Each row is a point on a tangle of strands that fork, close into loops and nearly touch. The rows are in no order.
(in the rows, 128 means zero)
Two points are linked if the straight distance between their rows is under 107. Some points are linked to none.
fir: [150 129 131 103 171 100  91 115 106 124 152 110 118 104 150 153 188 133
 196 113 116 109  87 101]
koro: [ 28 130 116 135 113 116 106 136 166 152 116 139 154 182 179 158 120  86
 117 122  88 130 126 128]
Kevi: [133 141  92 101 174 114 116  79 122 135 136 121  90 117 141 173 210  71
 184 140  98 157 125 118]
kogik: [ 39 125 120 175 107 127 103 131 174 145 119 151 147 155 159 143 115  79
  87 151  99 100 139 163]
gifop: [203 152 138 201 102 153 116 140 107 107 147 102 120 131 141 101 145 127
 122 129 123  91 143  34]
gafab: [ 93 123 161  99  75 154 132 150 121 146 139 143 109 141 187 122 129 176
 102  98 150 122 150  99]
tuv: [200 153 133 177 143  88 114 174 188  70 146 120  77 164 130 141 104 118
 116  99 159 134 139 132]
Zopon: [139 103  93 142 175  86  70  97 130 137 142 138 100 132 159 141 147  55
 163 176  94 119 115 113]
Nutam: [ 86 115 149  81 102 163 174 135 143 166 121 166 131 116 119 141 169 135
 137 114 103 143 108 231]
Feruv: [138 147 145 154  88 122 162 128 109 128 168 125 101 116  94 119 103 188
  87  91 170 167 168  88]
ser: [ 94 156 121 147  82 152 145 159  97 118 119 105 165 133 112 108  90 169
 136 116 136 144 137  49]
Giren: [166 132 101 137 161  91  96 139  95 124 136 101  99  63  92 136 148 135
 127 136 133 115 120  74]
bazel: [ 74 111 136  56  79 132 132 104 148 160 116 163 153 164 159 151 149 152
 147  95 113 148 110 177]
vovo: [ 49 113  91 109 117 167 174 162 104 152 125  99 217 173  93 110 107 124
 110 140 105 180 153 154]
dabi: [169 114 146  91 147 117 110  95 128 140 119 134  95  88 131 173 160 127
 174 145 114 152 110 164]
baseb: [113 132 141 198  89 110  91 108 151 149 118 142 103 114 145 131 133 104
 105 136 112  93 132  99]
Gasi: [174 115 110 104 160  96 125 124 100 119 115 118 105  60  66 110 120 135
 134 139 150 128 135 117]
buza: [153 146 172 182 129 179 130 107 141 119 118 120  94 121 159 148 123 154
 146 111 125 144 119  97]
tatet: [117 117 135  70 127 138 137  97 111 173 164 145 160 124 180 159 168 127
  90 117 130 138 120 153]
bunep: [136 101 148 130 142 121 146 144 115  95 114 142 141 119  91  84  50 180
 125 129 157 135 111 157]
zutik: [ 95 143 132 189 106 135  97  90 144 156 135 131 150 143 163 129 157  73
 129 136  91  79 124  99]
vot: [176 173 130 178 101 154 132 173 145  93 149 104 121 147 130 109  84 157
  97  93 152 144 153  69]
tizu: [ 99 173 102 114 139 143 159 115 143 138 149 129 141  70  98 139 218 110
 158 108 115 146 113 203]
Bunu: [ 95 151 119  91 109 176 160 113 150 156 141 141 165 100 125 164 196 125
 153 102 113 147 103 199]
Deder: [ 96 125 131  90 102 139 111  75 135 163 132 131 145 130 196 147 146 137
  94 120 107 107 114 108]
sagat: [115 111 151  81 105 123 104 129 132 127 132 148 140 134 191 127 128 165
  92 124 141 102 111 112]
todun: [211 143 122 203 120 141 130 167 124 101 118  95 102 163  88 102  75 119
 117 164 123 138 155  69]
Vemi: [218 148 136 149 135  82  79 134 163 104 147 128  59 162 119 151 148  97
 121 126 132 112 154  85]
sazop: [115 151 125 106  74 170 172 176 119 137 115  86 154 132  60 111 106 196
  95  86 172 161 177 100]
kele: [221 132 156 122 137  94  92 143 160 112 185 128  79 133 125 147 126 151
 135 120 138 130 133 100]
kalit: [ 92 121 123 134 103 136 138 146 105 142 126 116 132 100 118 109 118 143
  72 103 139 113 138 108]
bivob: [130 117 164  81 135 143 149 126 161 163 112 168 130 120  99 151 139 135
 141 121 122 110  94 251]
kek: [190 124  78 130 150 115 131 153 100 108 104 107  83  93  60 121  89 115
 130 167 126 128 143 105]
ponuz: [176 132 163 130 104 125 129 125 113 136 155 124 108 107 112 114  96 194
  95 102 167 133 142 114]
Lenu: [196 137 138 196 133 152 103 159 107 111 122 122  99 147 127  93 106 107
 139 180 105 106 130  54]
Zivel: [ 47  79 142 111 137 109 137 157 156  99 106 130 162 176 168 112 101 129
 131 132 144 102 120 169]
mas: [148 171  93 102 175 148 156 113 107 130 155 109 123  94  89 156 225  98
 165 123 117 165 139 178]
vov: [ 76  92 170  62  93 113 136 158 143 131  99 169 125 134 139 120 145 162
 124 102 168 106 113 190]
bok: [120 151 150 127  61 139 157 170 110 116 144 119 126 138  97  89  96 183
  89  64 166 156 163 104]
sipot: [149  97 128 130 175  76  96  83 121 139 133 161 117 149 159 118 121  89
 181 164  96 133  92 147]
Budu: [150 133 105  99 141  99 147 130 120 122 108 125 137  79  37 110 112 151
 160 141 131 139 122 154]
Tafi: [ 47  82 169  53  86 145 134 146 142 152 101 161 135 179 153 110 137 147
 144 115 135 131 128 197]
genu: [206 144 103 159 129 110 121 139 131 103  99 102 102 126  59 110  60 132
 107 171 128 124 152  80]
sib: [152 139 132 114 139 138 149  94 124 150 125 153  95  83  98 144 166 140
 151 130 150 152 103 176]
rafi: [198 160 129 140 135 111  80 146 147 103 125 119  58 120 136 171 156  91
 128 147 113  77 144  66]
zin: [186 116 173 105 133 118 158 167 149  71 136 139 119 149 116 107  88 178
 101 106 191 102 140 169]
sidu: [183 117 130 142 172 179 137 115  82 128 119 117 111  95 116 118 113 118
 108 173 116 123 123 103]
Fam: [140 126  91 146 158  79  74 121 147 121  93 129  93 110 134 154 151  66
 135 168  98  83 117 109]
Ziba: [144 187 114 159  75 148 167 175 131 106 142  76 164 147  96 117  93 163
 110  96 147 151 163  37]
Zegat: [ 54 126 124 104 104 118 102 136 127 151 156 145 180 179 188 136 132 117
 126 121 109 137 113 138]
susi: [ 43 104 121  83 104 155 175 175 100 160  85 122 187 164  80 103 102 161
 115 132 130 188 147 164]
nilor: [ 68 108 142  95  87 152 143 175  96 155 112 126 126 129 136 118 121 172
  97 112 167 140 153 116]
pume: [130 113 126 102 154  92  87  59 123 145 126 136 122 160 146 169 139 106
 206 151  92 158 108 150]
bana: [146 113 116 116 162  94 105 140 100 116 148 133 110  94 136 109 136 130
 155 129 124 120  86  95]
tir: [181 100 148 137 153 101 135 153 131  99 128 138 118 130 115  95  61 164
 101 128 169 109 143 149]
Tizun: [ 35 141  93 141 112 171 165 150  82 165 139  85 190 182 108 103 132 100
  94 122 133 174 180 111]
taba: [178 115 161 122 166 168 140  98 109 140 152 137 125  90 141 122 130 137
 117 165 119 141 107 161]
lizat: [106 108 136 107 142 111 134 151 136 104 129 142 165 137 145 114  94 110
 125 123 134 112  96 191]
vigu: [146 123  93 111 179 107 126  45 107 146 149 109  94 143 168 181 215  73
 193 134 101  97 161  97]
turip: [150  99 121 114 165 116 117  70 137 140 120 137  84 125 148 185 161 108
 196 146 101 136 116 124]
mipos: [ 89 137 143 134 133 157 135 126 122 121 143 135 159 131 182 129 144 133
 159 122 112 120  83 110]
sab: [171 127 107 124 154  85  69 142 165  95  97 129  51 112 129 188 146  74
 134 179 114  93 140 102]
Kipil: [177 141 149 144 124  89 108 156 194  66 156 115 117 178 149 125  92 133
  78  89 178 109 150 144]
pofe: [227 139 157 133 127 129 135 158 130 105 163 139 104 125 115 108 130 172
 128  92 164 143 125 113]
rokev: [108 123 136 143  89  74  62  86 170 144 111 150 120 133 155 141 134 111
 114 126 105  74 128 100]
tis: [119 113 146  55 110 166 145 116 131 157 133 157 160 118 169 145 166 170
 125 112 125 120 103 170]
vazup: [109 158 123 108 130 145 137 104 148 140 126 142  90  76  79 150 198 132
 191 113 118 159 109 185]
kala: [ 39 127 122 120 108 149 148 159  81 131 135 132 176 151 143  89 118 125
 143 105 123 147 138  97]
zili: [ 57  85 160 116 120 148 107 178 155 108  85 150 136 182 177 144 101 143
 106 129 145 101 137 147]
Daz: [138 136  85  88 202 115 141  97 113 134 178  88 120 103 114 184 215  79
 164 147 111 147 138 161]
nisar: [149 139 132 158 145 144 117  62 114 157 137 119 123 144 183 167 167  79
 122 180  90 117 122 107]
sabol: [150 153 151 214 125 197 154 104 110 126 114 109 101 113 140 115 100 153
 160 150 138 135 141  60]
lupa: [ 60  94 124 159 120 124 122 116  91 146 147 150 158 156 157  76 123 130
 137 106 120 139 113 124]
biku: [106 117 114  75 159 127 133 169  96 124 149 136 191 112 130 100 148 118
 117 119 128 118  93 188]
tovan: [124 145  98 122 144 142 178 103  77 126 143 117 190 115  89  99 149 121
 170 124 121 164 109 146]
gamik: [ 78 131 124 195  98 158 132 146 113 127 100 123 162 128 119  96 102 135
 126 128 111 122 133  68]
bes: [179 135  96 144 170 164 177  91  85 134 107  92 131  93  85 123 129 106
 141 192  99 160 126 101]
sose: [174 147 161 180 127 119 108 147 193  79 119 139  81 150 146 143  89 114
 130 138 156 126 130 121]
dag: [121 100 128 135 160 120 148 138 128 120 115 142 170 116 102  93  85 144
 150 140 124 142  89 182]
zota: [ 69  98 131  72  97  89 121 121 155 130  96 152 108 142 150 148 105 149
  93  88 170 106 139 169]
Zedi: [166 119 147 124 139 109 156 160 166  56 146 106 118 175 111 109  81 151
  74  84 201 122 170 176]
zimo: [145  98 152  96 141 116 153 103 120 142 127 158 111  97  87 128 127 136
 128 132 145 118 126 217]
Kip: [116 108 110 112 115  55  76  68 182 144 100 147 146 148 169 140  94 120
 125 129 100  88 131 139]
pem: [147 116 140  95 124 102 105 131 153 127 135 139 117  97 155 156 128 149
  90 110 142  96 103 129]
bizi: [ 71 131 102 141 132 151 176 123  76 131 150 101 206 129 108  94 122 129
 146 109 119 156 134 114]
ner: [151 112 133 135 162 156 127  76 101 165 159 143 138 112 172 121 148 117
 112 157  92 133 116 123]
Sigu: [122 123 115 124 123 102 129 157 146 103 112 135 135  87 145 117  97 142
  83 115 156  97 133 118]
rif: [ 43 137 128 202 110 142 119 127 123 149 120 117 153 136 149 114 137  87
 125 122 108 114 136  94]
vikez: [ 72 126 108 150 121  89  88  87 207 123  90 143 152 162 173 147 110  91
 109 134 104  87 125 165]
vikep: [129 149  94 104 154 131 163 131  96 133 133 120 176  87  47 118 124 127
 143 138 120 145 100 183]
dibin: [132 135 115 199 134 135 121  74 103 147 116 114 119 126 152 115 171  60
 116 155  97  89 121  89]
mapi: [179 147  81 127 154 146 153 118 108 126  90  91 119  82  60 131  93 124
 116 177 124 164 139 128]
lono: [182 166 139 173 126 150 113 140 149 100 126 130  84 116 135 141 119 109
 142 131 132 142 118  84]
Pev: [ 33 108 115 100 102 133 145 164  78 155  98 130 167 160  86  72 105 146
 125 123 144 165 151 111]
Riv: [169 161 136 197 108 147 126 170 167  92 121 113 119 157  90 108  66 126
 107 124 128 139 151  98]

A tip is a point with one link. Name the tips that can be reached along the links from each point below, in the order of the rows.
Budu -> fir, gifop, Zegat, Tizun, lupa
bunep -> zili, sabol, biku
bivob -> sazop, vigu
Sigu -> zota

A piece is two or more points that can be reached from each other along the links. Count, over all rows, the pieces, the separate loops (a circle has one, a figure eight two, a Y none), the forks (points with three links) and the tips (points with one).
pieces -> 4
loops -> 4
forks -> 11
tips -> 11
